A landscape with many valleys, sampled at points; each row gives a point and its height.
From any point a ball takes the steepest step (drop divided by distance) to one of its 2 nearest points. It stops when none of these is lower. Distance is the straight distance between rows; heights are no part of it.
j201: [-32  10 -36  11   6 -15   0 -24  -4 -22  30  16   2 -27 -17   0   4  81
   1 -26  -3 -47  -1  67  10  33  -6  -9 -25  20  21  41   4  39   3  -1
 -20   0   9  28 -14 -19 -22   2 -36  -2   1  18 -24  12  38]  (h 4.51)
j914: [ 15  -8 -41 -35  10   1 -15 -12   3  34   4   2 -30 -50  21  20 -19  68
  -6 -41 -20 -12  24  36  49 -11 -18  33 -27  19  36  16   1 -18   5 -26
 -36 -10  23  66 -23  10 -11  18 -64  24 -30 -19   3  -3  35]  (h 8.29)
j798: [  2  40  33 -20 -37  71 -21  -7  28 -17  22  -8  14   6  12 -26  -2  23
  48   5  22   7 -37   9  34  -9  25   5   0 -26  39  30   7  -4  82 -24
  -5   0  -3  55  -9 -68  17   1 -10  22  42 -10 -24  21 -10]  (h 3.81)
j11: [ -9 -40 -27  18  16 -37 -39  -6   3 -59   9 -21   9 -54 -50  11   3  79
  28   3   3 -58  14  65 -34  21 -45 -17 -47  20 -28 -15  -2   1 -22  20
 -29  -9 -11 -16  27   3 -12 -46  14  14 -47  -7 -21 -49  25]  (h 5.31)
j979: [ -3  62  -2   5   0  24   9  37   1   4  14  -3  11  38  14 -19 -23 -38
 -28 -62 -53  18  56 -21 -44   6 -26   3 -10 -23 -10  19 -38 -22 -17  38
  -8  14  29  -8 -10  17  36  -9  34   1   0  30  18  -5 -31]  (h 7.32)
j220: [ -1   6   8 -52  40  41  34  10 -16 -24   0 -32 -38  61  29  66  49 -57
 -20 -57 -20  -9   2 -51 -13 -17  20   3  33   7  22   6 -24 -49 -19   4
   5  37  35  -2   9   1  13   4 -21   3  -2   0  40  20 -22]  (h 5.68)
j778: [ 23  18  18 -40  41  33  -5  25   5  12  -1 -38 -35  55  61  43  18  -9
 -43 -64 -28 -17  23 -46 -32   7   2  18  23   1  -9 -26 -25 -21 -18  -6
 -21  32  18  -9  -8 -12   5  -1 -16  21 -52  -4  55  30 -13]  (h 5.25)
j887: [-21  16   0 -17 -19  74 -28   2 -10 -23  -2  10 -32  12  40  33   8  -2
 -13 -38  16   3  -1 -21  24 -27  39  15  42  39  35   3  -3 -45  12 -18
 -11  10   0  21 -38 -18   3  -1 -35  20  18  -2 -19  46 -10]  (h 4.77)
j877: [-39 -83   0  22   1   4  10 -38  26 -11 -10   5  49 -13 -22  -4  32  -3
  87  46  42  14 -32  10  41 -13  10  22  15  46 -29  -6  56  44   7 -15
  64 -19 -46 -13  31  -9  -6 -16  32 -12  11 -12  -9 -44 -10]  (h 5.84)
j124: [-19  22  24 -10 -15  -4   6  18 -29 -33 -15   0 -12   5   0  14  23  -8
 -32 -49 -32  -4   8  54 -26   7  -9   1 -14  18  21  36 -18  15  -2 -17
 -76  12 -19 -19 -37 -20  14   6 -58  17  27  16   0  18  15]  (h 2.46)
j814: [-20  29  15  -8   5  20  49  -2  26 -15  18   9  27  43  44 -38  -5 -21
 -30   3  16   8 -30 -46 -33  -3  20  -1 -15  -7   5 -13 -32  40  21  46
   6  22 -33  11 -51 -70  24   9   2   6  19 -20  -4  87 -50]  (h 3.26)
j973: [ -6 -13 -30 -14   3  14  63 -43  -4  50  42  38   0  -4  37   7 -29  22
   0  10  28 -12  -4  -9  36  -8  27   3   2  15   1  -9   2   6   1  31
  58  20  10  35  -8 -14 -30 -20  11 -60 -25   2  -2  27  12]  (h 9.00)
j520: [ 34  14  22  15 -17 -27   1  -5 -12  12   8  21 -42  11  -7 -28 -16  -8
  15  10  38   4 -18 -20   3   7  34   4  18 -43  32 -17  10   3  21 -28
  -2 -18  40 -15  13  -6 -33  18   6 -32  -4 -13  -5  -2   6]  (h 2.74)
j632: [-21  16 -30  -6   1 -36 -10  34   4   5 -42 -28   9 -57 -37  18 -19   0
  37 -39 -16   3  -2  25 -43   1 -56 -10 -16 -13  -7  34 -50  14 -42  -9
 -24 -12  56  17 -12   4   8  -9  23  20  25 -34   5 -48   3]  (h 1.96)
j297: [  0 -11  -2 -14 -12  30  18 -19  34   5  33 -16 -39  -5  10 -34 -25  -4
  37 -40  15  17 -13  37  16  -6  51  22   6  -3 -16   7 -20 -29  -1 -33
 -24 -22  54  11  22  -2 -22 -46  10 -33 -18  34  19 -15 -18]  (h 6.30)
j409: [  6 -17  12 -24  20 -12  13  41   3   6 -42 -37   3 -32  21  46 -20  -7
  -6 -44 -37  25  30  55 -14 -27 -19  30  -5  -8 -35   5 -28 -20 -15 -58
 -96  -3  12  14 -10 -10 -14   3 -30  24 -74 -11  34 -21   7]  (h 8.03)
j915: [ -6 -31  -1 -42  15 -11   7  26 -10 -11 -16  -9 -29 -37  11  48  -1  42
  -3 -42  -7  17  26  75  10 -24 -10  36  -8   5 -17  13  -8 -14  -3 -55
 -87  -6  31  37 -21 -15 -22  18 -64  10 -44  -2  27   2  22]  (h 8.17)
j358: [  6  31  41 -13  13  -8  27  14  -8  19   3  19 -19  42  49 -10   9 -11
 -45   6  13   4 -19 -90 -55 -10 -12 -10   5 -46   6 -33 -41  24  -5  61
   9  34 -11   2 -40 -21  35  43   3  -5  26 -28  28  72 -37]  (h 2.27)
j3: [-29  13  17   2  34  10 -19  37 -10  -9 -15 -36 -15   3  47  13  26 -15
 -36 -19 -27 -10  16  15 -35  31  -8 -11  -1  34  -8  28 -18  20  -6 -23
 -44  21 -39 -25 -21 -24   0  32 -18  27 -17   4 -12  -1  11]  (h 3.38)
j593: [  5 -22 -35  68  39 -34 -38 -17   5 -47 -42  -2  13 -27 -88 -10  13 -15
   1  61  28   4 -17  12 -49  44 -13 -26  -4  -7 -39 -13  -8   1 -24  27
  21   6  -9 -29  46  74 -11  12  42  10  27  10 -47  -3  23]  (h 6.29)
j298: [ -7 -41 -34  -9  10   0  13 -14   8   3 -40  11  12 -73 -70  27 -33  11
  23 -41  48  30 -46  57  21 -20 -22  37 -10   8  30 -18 -23  15  17 -66
   6 -30   5  -7   1  34   2 -12 -29  21  45 -36 -22 -22  23]  (h 5.04)
j421: [ 40  21  11  22  54 -21 -22  26 -36  21 -64   8 -56  16  14   2  30   7
 -53  56  22 -12   6 -45 -26  11 -22 -12  29 -41  -6  15  -2  12  -5  -3
  36  47   4  -8  -3  46  -8  54   3 -29  -4 -23 -26  19  33]  (h 1.90)
j433: [  9   9  21 -20 -46  -8  19  19  28 -33 -21  17   1 -15 -62 -30   2  10
  45 -66 -27  47  -6  36 -10 -30  10  32 -37 -53   5  10  -2 -14  28 -62
 -88 -53  37   4 -12 -36  17 -41 -26  24  24  17  34 -18 -15]  (h 8.21)
j599: [ -1  11   5  -6 -26  60  14  14 -51 -24 -28  25 -33  34  18  16  19 -35
   2 -23  21   8  -7 -34  31 -19  52  57  26  34  33   2   5 -42   7 -16
  22  10   4   8 -53  15  -5  13 -21  10  26   5 -34  24   1]  (h 5.09)
j274: [ -5  28   3  15  24 -51 -38   7 -24   3 -32 -21  26 -13 -11  -8  13  11
 -17  39  -3 -19 -26 -15 -30  32 -45 -33   7   2  -7  34  12  39 -10  22
  16 -20  -2  -4  14  13 -13  54  19 -15   6 -20 -31 -37  21]  (h 2.19)
j847: [ 29 -47 -33  35  -1 -16  81 -10 -37  52  -6  35   3   7 -30  -3  -5 -16
  36  24   5  40 -18  -2  36  -2  30  31  12  39 -16 -23  17  19 -11  -6
  52   5   8  -7   3  39  -9 -10  15 -35  12  19  10 -11  19]  (h 9.23)
j731: [ -9  33  -1  -1 -36  -1  -5 -21  11  28   9  16   9  19  11  -4 -32 -16
 -14  36   7 -27 -34 -23  28   8  14 -29   9 -17  28   8  16  14  21  23
  65  16 -15  24 -21  -2   7  39   7 -20  39 -34 -20  17 -18]  (h 6.10)
j670: [ 25 -52  -3   8 -20 -19  -6 -22   4  29 -37  12  30 -48 -73  18 -31  -2
  11 -13  32  14 -57  10  22 -27 -23  35 -11  14  44 -50  -3  15  24 -60
  32 -45 -16 -24   0  50  15 -18 -33  35  48 -32   5 -19  19]  (h 4.67)
j428: [  0  21  -6  32  -7 -24  17  -6  -7  -8   7  25  -6  19 -22 -24 -19 -58
  11  11  -1  14  12   1 -22  34   2 -22  -7 -25 -23   7   5   6 -41  56
  19  11  -6 -12  27  35   0   5  30 -14  28  10   6 -15  -4]  (h 7.15)
j413: [ 45 -21   1 -30  14  -7  -4 -31  -1  52  38 -26 -21 -11  18  10  16  41
 -29  56   4  -2  17 -14  44 -36 -10 -35  11  -7   0 -42  46 -21  16   3
  27   1  -9 -12  30 -11 -21  -9   4 -37 -36  -9  -6  34  23]  (h 6.57)
j552: [-23  -2 -27  -7 -47 -15  34 -23   9  12   5  51  13  13 -17 -16 -48 -18
 -41  54  12 -46 -26 -29  28 -18  19 -17 -20 -45  12  -3  17 -13  15  62
 107  24 -43  16 -27  12  -3  16  16 -30   7 -25   5   7 -25]  (h 6.48)
j513: [ 13   3  -2   8 -41  12   7  22 -51  26 -53  13 -22  20  -8  19   7 -42
  17   7   7  20 -32 -35  21 -13  37  49  34  45  31  -5 -10 -10   6 -40
  19   1  19  11 -33  49   2  21 -40  11  51  -1 -14   8  20]  (h 5.45)
j923: [-51 -14 -34  -7 -17 -12  27 -16  10  -5  18  44  40  19  10 -26   0 -22
 -20  89  25 -29  -1 -16  24 -41  15 -11 -29  -3 -13  -5  45 -28  10  61
  99  12 -78  -6  -5  33 -18  35  34 -18  -8   3 -24   4 -42]  (h 6.83)
j499: [-38 -21 -27  18  20 -18 -19 -17  28 -31  35  -6  16 -33  -6   2   5  90
  20   7   3 -66   9  73 -15  36   5 -29 -28  38  -4  11   5  13  -1  15
  10   1 -24   6  10  -3 -15 -14  27 -28 -35  18 -38 -16  30]  (h 4.92)
j116: [ 28  12  11 -49  41  33 -13  40  26   7 -25 -29  -6  38  64  14  25  37
 -57 -53 -47 -13  11 -42 -25  24  -2  25  -7   5  -5 -47  -9 -11  -8 -23
 -56  17  -2 -10 -31 -27   8  -8 -20  78 -72  -2  40  31   0]  (h 4.80)
j848: [-33  52   2 -25 -14  41  51  43   0  -1  35   6  37  32  19 -32  -8 -58
  12 -13 -21  40  26 -26 -20  -2   1   3 -13 -16 -29  19 -25 -25 -14  57
  17  24  11  14  -4 -14  27  17  42 -12  25  28   2  -6 -59]  (h 7.03)
j392: [  1 -64 -45  62  34 -30 -39 -31  -4 -48 -32 -11  16 -40 -85  29  21  58
  17  33   8 -30 -13  47 -41  49 -27 -22 -21  31 -53 -15  -2  15 -24  14
  -4  10 -11 -32  44  47   3 -28  18  13  -4 -20 -28 -33  37]  (h 5.75)
j375: [  -5   10   39  -41  -44    8   24   16    6  -30   -5    3   12    3
    1    5    8   11   -7  -65  -46   53   11   25    3  -55   34   52
  -23  -26   -8    3  -21  -44   21  -56 -115  -28   37    2  -22  -29
    7  -29  -51   11   -8   31   41   12  -27]  (h 8.04)
j117: [-10   9  13 -33  -5  17   7  45  -7   3  -7 -35  35 -21  28  27  -7  -5
 -24 -61 -59  50  47  21 -21 -56 -12  40 -19 -17 -14  12 -50 -27   3 -35
 -97  10  20 -13  -9 -16  19  -9 -15  36 -30   0  23 -10 -18]  (h 7.85)
j689: [ 11  25  41  13  -1 -33  18  19 -20  22   0  49 -53  15  39  -5  -3 -13
 -33   8  37  -1   2 -75 -52 -20   2 -19  25 -82   4 -16 -27  -3  -6  43
  13  27  17 -17 -18   8   5  45  12 -14   1 -27  22  25 -21]  (h 1.40)
j785: [  3 -15 -11  32 -19   5 -19  -3 -58  62 -33 -12   8  14  17  30   6  -9
  -4  67  -7   6 -34 -26  48 -23  35  11  47  73  10  11   4   9   7 -17
  35  16 -28   3  -3  53  -7  58 -38   2  15  -8 -15  -6  12]  (h 5.92)
j978: [ -6  -5 -10   7   2 -10  24 -14  -7  -4  -5  39  -5  -1  35 -45  13 -54
   9  87  37 -10  -5 -33  22 -49  61   4 -15  15  -5 -11  42 -25   8   5
  51  -8 -59 -35  -7  10 -24  28   6 -12 -35  23 -35  14 -17]  (h 7.21)
j961: [  6   9 -14  54  12 -22   1  -9 -13 -32 -42  33  -9   1 -44 -36   1 -46
  -6  40  26  26  -5   5 -20  28   9 -12  -8 -17 -13   1  17  18 -26  28
  29   7 -32 -34  17  63  -6  25  22 -11  31   9 -44   4  16]  (h 6.78)
j724: [-32 -12 -22 -12 -36  47   2   1  18 -20  18  -4  12 -33  -6 -33 -24 -28
  70 -14  33  24  -8  16  35 -14  28  24   2  11   7  20  12 -34   5 -23
  12 -25  24  12   2 -29 -10 -44  26   0   8  24 -16 -30 -19]  (h 6.53)
j968: [  8  12  28   8 -26  -4   7  16   5 -36 -23  17   3   2 -69 -29  10 -10
  38 -38   7  58   0  32 -24  24  -7   5 -18 -53  13  17  -5  29  16 -16
 -34 -23  31 -10  11 -27  18 -22   8  20  48  11   9 -11   4]  (h 8.41)
j479: [-21 -44 -36   3  16 -16 -12  -2  22 -25  21 -34 -32 -39 -48   7 -36  43
  49 -17  20 -18 -16  31   7  36 -13  24   4  33 -30 -20 -36   9 -31 -30
   1 -37  56  -3  37   5   9 -49  16 -23  16 -23  36 -57 -10]  (h 5.82)
j272: [ -7  20   5   2 -56 -14 -35 -11 -10  -7  -9   7  40  19 -38  -7 -25 -16
   1  31   1 -35 -43 -18  35  22 -35  -8   4 -12  34  16  24  20  15  22
  71  -4  -6  28 -11  29   9  12  10 -18  77 -37 -13 -23  -4]  (h 5.66)
j14: [-27   3  19 -14  47  21 -25  22  -2 -39   1 -19  -8  45  38  -9  35  -8
 -71 -48 -34 -33  -6 -35 -45  24 -13   1   0  40  18   3 -29   9   5  18
 -48  11 -49 -37 -51 -37  36  19  -7  34  -8   0   0  59 -31]  (h 4.35)
j805: [  3  27  12  28   0 -12  -4  35  -7  -4   1  -7 -18  23  -4 -12 -20 -50
 -14 -35 -33  21  37   8 -37  21 -19 -12  -1 -24 -23  -3  -9  -8 -34  15
 -25  -4  17 -25  16  28   6   4  18  -9 -14  16  17 -15  -3]  (h 7.46)
j643: [ 11   8  -7  35  21 -23  15  10 -32 -34 -41  34 -15  -3 -20 -30  22 -31
 -16  66  41  11 -10 -16   0 -16  32  10  -4   8   0 -15  29  -7  13 -16
  38 -13 -43 -48   6  40 -23  41   6 -17 -15  26 -68   4   3]  (h 7.20)
j575: [-39 -57 -38  17  -5  -4   3  -2  -7 -52  -2  19  12   2 -68 -16 -14 -22
  22  60  46   6 -16  -5  23  28  -3  21 -10  11 -56 -48   0   3 -35  47
  90  15 -32 -40  31  52   4 -24  53 -28  27   1  -1 -36 -20]  (h 6.54)
j680: [  1  -2   5  19 -23 -35 -23 -30 -20 -41 -18  28  32  12 -71 -10  -7  -5
  25  32  30 -14 -35  -8  24  40 -37  10  -3 -16  24 -14  22  37   4  20
  48 -31  10   6  13  -3  -5 -25  16 -17  58 -16 -17 -32   8]  (h 5.10)
j886: [-44 -16  40  -6   2  -9   1 -11  33 -52  59 -13  37  29 -10 -60  -3  -9
   8  29  12 -11   4   6  -6   2 -12  -9 -43  -3  -2 -16  -6   9  14  55
  21 -12 -32 -29  26 -37 -13 -23  48  -8   8  22 -23 -19 -20]  (h 3.27)
j698: [ 28  28  17  -7  21 -20 -24  49  30  21 -29  -1 -10  35  41 -20   7  42
 -66 -37 -58 -25  29 -20 -40  35  -9   2 -25 -30   2 -16 -20  21   9 -18
 -45  -3   7 -23 -25   3  17  14  20  56 -48  -5  34  -2  17]  (h 4.11)
j578: [-40   4  32 -18  -5  17  48  -4  44 -20  69 -21  40  18  22 -39  -2  -7
  28   1  -2   0   8  36  -2  10  22  -5 -40  -8  -9  13 -16  19  26  30
  12   9 -17   0  15 -47  -2 -44  51 -12   3  22  -7  -8 -24]  (h 2.58)
j707: [ 43   5  -7  31 -39 -14   1 -23  -5  17 -32  47 -20  24 -33 -54 -20 -48
  34  35  19 -14 -30 -24  15  -4  49  19 -23 -21  37 -13  21   4  28 -16
  56 -29   1  -9 -20   8 -17  -9  -7 -13   3 -14  -9  -6  23]  (h 3.53)
j743: [ -8   6   0 -22  25  11  61  20 -36 -55 -22   6 -35  44  -3  51  43 -61
  -9 -47 -17   2  14 -12 -18  19  16  18  14  27  -6   1 -13 -28 -48   5
  -9  13  33   2   0  15 -10 -17 -16 -18  11  21  -4   7   2]  (h 6.11)
j556: [ -7  19 -16  -4   3 -26 -29  21 -21  41 -46 -33  11 -31   8  22  -7  -9
   9  -2 -25  -8 -13  -2 -17  23 -49 -18   2  18  -4  47   7  23 -31   6
  -6 -12  12  12 -24  14   0  36  10   7  14 -37  -7 -46  25]  (h 0.46)
j15: [-30 -77  -9   9   9   8  50 -17  12 -33  11  16  18   2 -14 -14  25 -35
  87  46  48  15  -9  25  18   6  13  17 -17   6 -49  -7  31  18  -1  39
  88   6 -40  -5  30   4   8 -44  48 -35  16  -1  14 -42 -19]  (h 6.16)
j566: [ 10  27 -25  18  -1 -34 -17  39  12  -5 -34 -16 -13 -21 -23  14  -3  25
  12 -54 -68 -11  38  40 -42  36 -25  -9 -31 -28  -4  44 -46   9 -35  -4
 -61  16  56  32  -5  26  19 -35  17  40   1  11  35 -35  19]  (h 2.85)
j623: [ 25  24   6  -5 -13   6 -36  47  -6  62 -21 -28 -63   9  39  36  13  13
   7  -7 -23  -1  22   1   8  13  -5 -11  33 -17   7  15 -24   0   6 -51
 -10  12  54  43  -7  12   7  26  -9   4  11 -30  42  -6  25]  (h 2.40)
j931: [ 52  -3  32 -13  17   9 -28  31 -35  31 -43 -39 -51   9  42  60  30  19
 -30  14 -20  -5  17 -17   4  16 -28  -1  34   5  -5 -11  16 -11   1 -40
 -21  30   0  17 -15   4  -2  38 -47  22  -6 -30  -1  14  47]  (h 1.56)
j30: [ 11  25 -39  -2  36  15  45 -27   6  26  29  26 -18 -18  28   2 -20  15
 -27 -13  10 -29  26  -5 -20  13  13  -8 -17  -2 -23 -21 -10  -6 -28  50
  37  47  -1  13   2   6 -31 -19  15 -40 -53  10  -3  30  25]  (h 8.88)
j642: [-26  23  23 -29   4  76  29   9  34 -23  27   7  30  40  61 -11  25 -21
  18 -14  18  21   1 -41 -19 -28  36  12  10  13  15  -5 -27   1  13  15
  -4  30 -16  26 -50 -81  28 -26  -9  18  15  24   4  95 -56]  (h 3.92)
j849: [ 12  34   1  23  23 -44 -37 -10 -40 -36 -26  -1  33 -21 -28  -2  36  32
 -21  22  23 -14 -29  14 -42  48 -42 -25   9 -18  13  35  -4  37   6   9
 -26  -2   8 -12  19  18 -17  38   2 -12  10   7 -59   0  42]  (h 3.39)
j394: [ 59 -50 -18  42  24 -65 -10  -9  -3  -4  -5   9 -25  -4 -71  24   8  18
  -6  24   8   2  19   5  12  21 -41  -9  23 -42   0 -56  27  26 -17 -16
  33 -18  41  -7  39  46   3 -41  26 -33  20 -10  34  -3  21]  (h 3.69)
j808: [  6 -15 -21  -9  -6   9 -36 -21   2  46  16 -22   7 -43  31  29 -38  22
 -13  -3 -26 -17  15  21  48 -23  -9 -15   4  34  16  12  15 -12 -13 -16
 -17  -9  -7  24   5 -11 -18  -1 -27  28 -40 -19   9 -21  27]  (h 8.42)
j119: [ 23 -34  -7   2   2 -54  -9 -35 -19 -27  14  14 -20   5 -58   1  14  25
 -11  48  40 -20  -5 -20  43   9 -35   5  -2 -18   5 -40  21  29  -2   2
  44 -20  18 -28  44   9  -7 -41  25 -55  19 -10  17 -20   8]  (h 4.36)
j651: [ 20   6  43 -12  -2  14  26   2 -19  14  23  25 -41  12  36  -9  -2 -22
   8   3  53  23  -4 -45   0  -9  33  10  38 -40   1 -19   2 -13   3   0
  -8  13  26 -14  -4 -32 -24  37  12 -14 -17  -5  -1  18 -16]  (h 2.17)
j615: [ 48 -31  19 -28  16 -31  12 -35   4  22  55 -17 -34  -3  11 -11  15  44
 -33  10  -2  -3  10  38  24   2 -12 -21  -1 -33  -9 -20  36  -6   8 -18
 -19  -4   8 -10  32  -9 -25 -30 -10 -47 -47  24  21  23  25]  (h 6.81)
j270: [-40  26  22  19   2   1 -18  14  21 -16  38 -19  41  22  16 -66 -42 -36
 -29  18 -17  -8 -10 -17 -17   0 -15 -22 -21   9  11   8  -3 -10  18  50
   7 -21 -37 -27  -1 -18  15  37  36  16  12   6 -28 -10 -47]  (h 4.20)
j120: [  7   9  27  -8 -37  -1 -21 -10 -18 -23  -4   4   2 -12  -3 -11 -15 -16
 -17 -25   8   3   9  45   5 -21 -23   1 -18  -9  41  -7  25 -15  18 -14
 -52 -27 -39  -1 -20 -11  10   7 -44  14   9 -10 -25   2  15]  (h 1.52)
j592: [ -3 -45 -40  19  12  -6  71 -13 -28  40  24  23   7   0  12   9   5  26
  18  35  14   8 -12  10  47  -9  23  24  17  34  -1   0  16  22   2  30
  67  34  -3  16  11  22 -12  -5  31 -59  -8   5 -11 -18  15]  (h 9.11)
j132: [-49 -35   4  18  -3   2 -58 -30  16  13  26 -36  64 -27  15  11  -3   8
  20  60  -6 -21  -7 -20  40 -38 -11 -39  42  47 -19  20  33  13 -11  27
  20  -3 -36  -6  53 -17  -8  23  20  17 -31 -19  -5 -36 -34]  (h 4.97)
j255: [  4 -28  23   0  -6 -48 -28 -12 -10 -11 -27 -15  26 -21 -57   5   8 -17
 -24  15  14  12  -1  46  -8 -12 -70 -31 -23 -22  13 -21  31  18  -5 -10
 -29 -38 -42 -44  20   3  -2  19 -33   7  22 -25 -12 -26  26]  (h 2.70)
j219: [-47  40 -19 -13 -33  64  31  24   2 -19  12  27  14  -4  25 -25 -15 -49
  51 -15  18  19   9 -17  19 -14  36   9  14   9 -16  30   7 -49  -2  12
  21   3   7  29 -33 -35  -1 -10  26  -1   5  28 -36  -8 -43]  (h 6.75)
j926: [-11  13  26 -16 -12  28  35 -32  31  20  58 -13  49  32  40 -21 -10 -33
  20  -2 -33  16   0  -2  19 -18  45  -7 -16  33  -6  32 -17   9  22   8
 -28   5 -14   6  13 -55   4 -42  -8   4   4  36  18   8 -27]  (h 3.30)
j616: [ 49 -17  12  23 -28   8 -19 -35 -21  59   5 -12   2   2   9  18  12  14
  -5  72  -7   0  -8 -24  54 -42  17 -13  30  32  16 -26  34  -6  23  -5
  21   2 -32   2  28  23   2  30 -33 -17   9 -13 -18   7  36]  (h 6.27)
j46: [ 41 -58  -5  43  35 -65  12  -6   1  21 -23  11 -10 -10 -66  37  22  11
   2   6 -14  34   5  30 -16  44 -40 -39  21 -23 -27 -18  26  47 -22 -26
 -10 -25   9 -19  28  43   4 -14  -6  -7  28   1  28   6  35]  (h 2.90)
j568: [-32 -50  -4  18 -21  -4  -4 -37  13  19  14 -19  40   0 -14  -4  -6 -27
  57  50  17  12 -26 -14  42 -17  -3 -18  33  33 -24   7  44  20 -10   1
  29 -18 -25 -14  57  -5 -20  20  10   1   6 -21  20 -41 -29]  (h 5.44)
j465: [-48 -12 -11  13  -9  22 -27 -14  24  17  42   0  73 -28  65  26 -23  -5
  32  39  -4 -10  20  -1  25 -24  28 -43  46  60 -24  42  25  -5 -16  39
  29   4 -40  26   8 -15 -11   2  14  23 -37  21  -5  10 -32]  (h 4.42)
j185: [ 16 -64  14  21   3 -22  23 -25   1  27 -16 -11   9 -13 -35  27  19  -3
   1   5 -10  40   4  41  18   2 -24 -26  12  11 -23 -17  62  25 -11 -33
 -25 -20 -40 -34  30  14  -7  -6 -34 -23   1  -1  12 -12  37]  (h 1.79)
j485: [-17  43  20 -10 -12  32   5  43  -8  -2  -2 -11  39  26  29   9 -16 -21
 -41 -86 -70  38  51 -43 -35 -38 -20  33  -9   5  -7  14 -48 -40   6  -5
 -63 -10  19 -19 -32   6  50  -6   4  11   8  14  12   1 -50]  (h 7.60)
j580: [ -4  36  -1 -17   8  22 -52   0  18   5  33 -15  22 -14  21 -38 -13  -5
 -60  27  -1  -8  10 -36 -14 -31 -33 -46 -14  23  18 -26  23 -37   7  34
  -3 -34 -41 -19 -13 -34  20  25  12  20 -32   1 -23  42 -29]  (h 3.18)
j777: [  4  28  -7  23  47 -42   3  23 -23  25 -53  41 -49 -11  26  17  11  12
 -55  63  31 -32   6 -67 -46  -3 -11 -33  21 -72 -25  14 -22   7 -10  44
  44  50   9  -4 -17  34 -15  56  24 -13 -16 -20 -10  14   9]  (h 2.45)
j784: [ 29  31  34 -21 -18  30 -42 -21  15  -5  45 -12  -4  -5  17 -19   0  24
 -47 -18  -7  -2   4  -3  -5 -22 -17 -25   1  -2  31 -37  18 -29  24  -4
 -49 -17 -34   1 -25 -34  28  12 -32  27  -8   0 -17  59  -6]  (h 2.29)
j660: [  4  -7 -20 -19  24   5  -1 -30  26  44  40 -30  21 -12  46  13  -4  39
   1 -28 -30 -31  32  22  -5  10  -6 -20 -17  49 -26  -2  14  -5 -30   2
 -26  -2 -16   2  19 -22 -32 -25  -3   2 -88  27   8 -20  15]  (h 8.60)
j167: [ 24  40 -29 -14  41  10  25   5  14  34   6   1 -18   0  34  13  -1  29
  -4 -35 -23 -37  40   0 -32  60  10 -10 -28  13 -36 -15  -6   1 -28  33
   9  36  12  20   0 -10 -16 -18  21   0 -70  15   4  -6  21]  (h 8.76)
j464: [ 31  31 -11  22  12 -46 -32  31  32   5 -13   4 -13  16   2 -11   6  56
 -22 -37 -54 -34  40  18 -36  51 -18  -1 -30 -52   7   7 -31  22  -6   3
 -54  18  40  13 -10  21  10 -18  27  62 -29  12  34 -18  24]  (h 3.45)
j971: [  5  19 -22  26  20 -28 -36 -15 -32 -44  -7  13   4 -37 -30  -4  34  78
 -29 -11  18 -37   5  50 -16  40 -18 -10   3 -27  25  30   5  27  20  -5
 -43  11  16   2   0   4 -24  24 -16   4 -11  24 -40  18  38]  (h 4.08)
j863: [-13 -38 -20 -13  24  -3  -1 -21  30 -25  65 -40 -42 -19 -15 -28 -22  56
  29 -27  12 -20 -10  54  16  29   4  24  -6   1 -28  -2 -25  -6 -17 -11
  -9  -7  53   3  46   1 -12 -55  28 -37 -21  16  26 -29 -11]  (h 6.07)
j735: [-47  10   4  -4 -12  38   6  -8  35  12  43  -3  85  -2  68  18 -18 -21
  42  18 -28   7  13   0  20 -34  53 -35  26  64 -20  53  -9  -6  -3  34
   0   5 -18  35  11 -46   2 -38   0  27 -16  50   0  18 -55]  (h 3.94)
j299: [-34   8  19 -47   5  83 -10   9  30 -48  26 -12   3  40  52  31  37   2
   2 -45   4  13  -1 -38   3 -47  52   8  31  33  28  10 -44 -31   6 -12
 -38  16   4  13 -28 -63  18 -37 -23  32  -2  36  12  75 -48]  (h 4.33)
j195: [ -1  41 -11   5 -35  23 -33  35  14  33   7 -25 -53   7   7   6 -24   8
  12 -44 -20   3  10  -5  15  -8   4 -15  24 -35  30  27 -27 -15  11 -37
   1   5  57  38  -2  13  10   9   7 -18  29 -14  39 -11  -8]  (h 2.93)
j319: [ 46  25  35 -36 -24  32  42 -35   5  35  20  13  -1  43  40  -9   1 -87
  31   7  -7   9  16 -24  10 -19  44   3 -15 -17 -11  11   5 -13  12  14
  -5  19 -11  13   9 -32   6 -32 -38 -10  -2  30  53   6 -21]  (h 3.91)
j488: [ 12  58  43  -9 -54  46 -19   6  10   4  12  -7 -26  24   2  -8  -1  25
  24 -32  -4  19 -15 -22   6 -15  29   9  10 -37  33  20 -22 -16  56 -29
 -41  -9  31  36  -4 -37  31  21 -20   4  60  -4   7  14 -14]  (h 3.46)
j21: [-13 -47 -30  -8   7 -27  -7 -14  38 -31  -8   2 -27 -64 -83  22 -35  31
  16 -56  33  21 -24  54  16   6 -29  31  -2 -12   3 -13 -21   6  -5 -66
 -15 -52  47   4  27  29  17 -40 -18   9  34 -27  38 -27  -3]  (h 5.43)
j316: [ 58  24  25 -14  17 -12 -43  20 -42  39 -38 -23 -31   6  34  19  38  20
 -51  43 -11  -5  10 -49 -16  10 -42 -13  23  -4   4 -12  34  -7   5  -8
   7  11 -10  -1 -26  25   8  55 -23   5   5 -20 -39  11  43]  (h 0.51)
j92: [ 45 -24   1  22 -34  -1  -9 -24   0  24 -36  26  10 -17 -66 -33 -12 -28
  40   6  15  15 -40  -6  19  -4  24  32 -18  10  37 -32  35   3  36 -56
  42 -51 -12 -12  -8  20   9 -14 -31  27  18  -5   0 -15  39]  (h 4.16)

Call two points neighbours if one is among the 2 nearest of the other. Go from one point of each pair to the other, from neighbour to neighbour, staying as low as possible. Name the highest point that can't be avoided.
j578 / j185 -> j270
j689 / j316 -> j777
j120 / j185 -> j255
j578 / j689 -> j319

Where does a ball stop that starts at each point below?
j593 -> j556
j978 -> j185
j413 -> j689
j670 -> j689
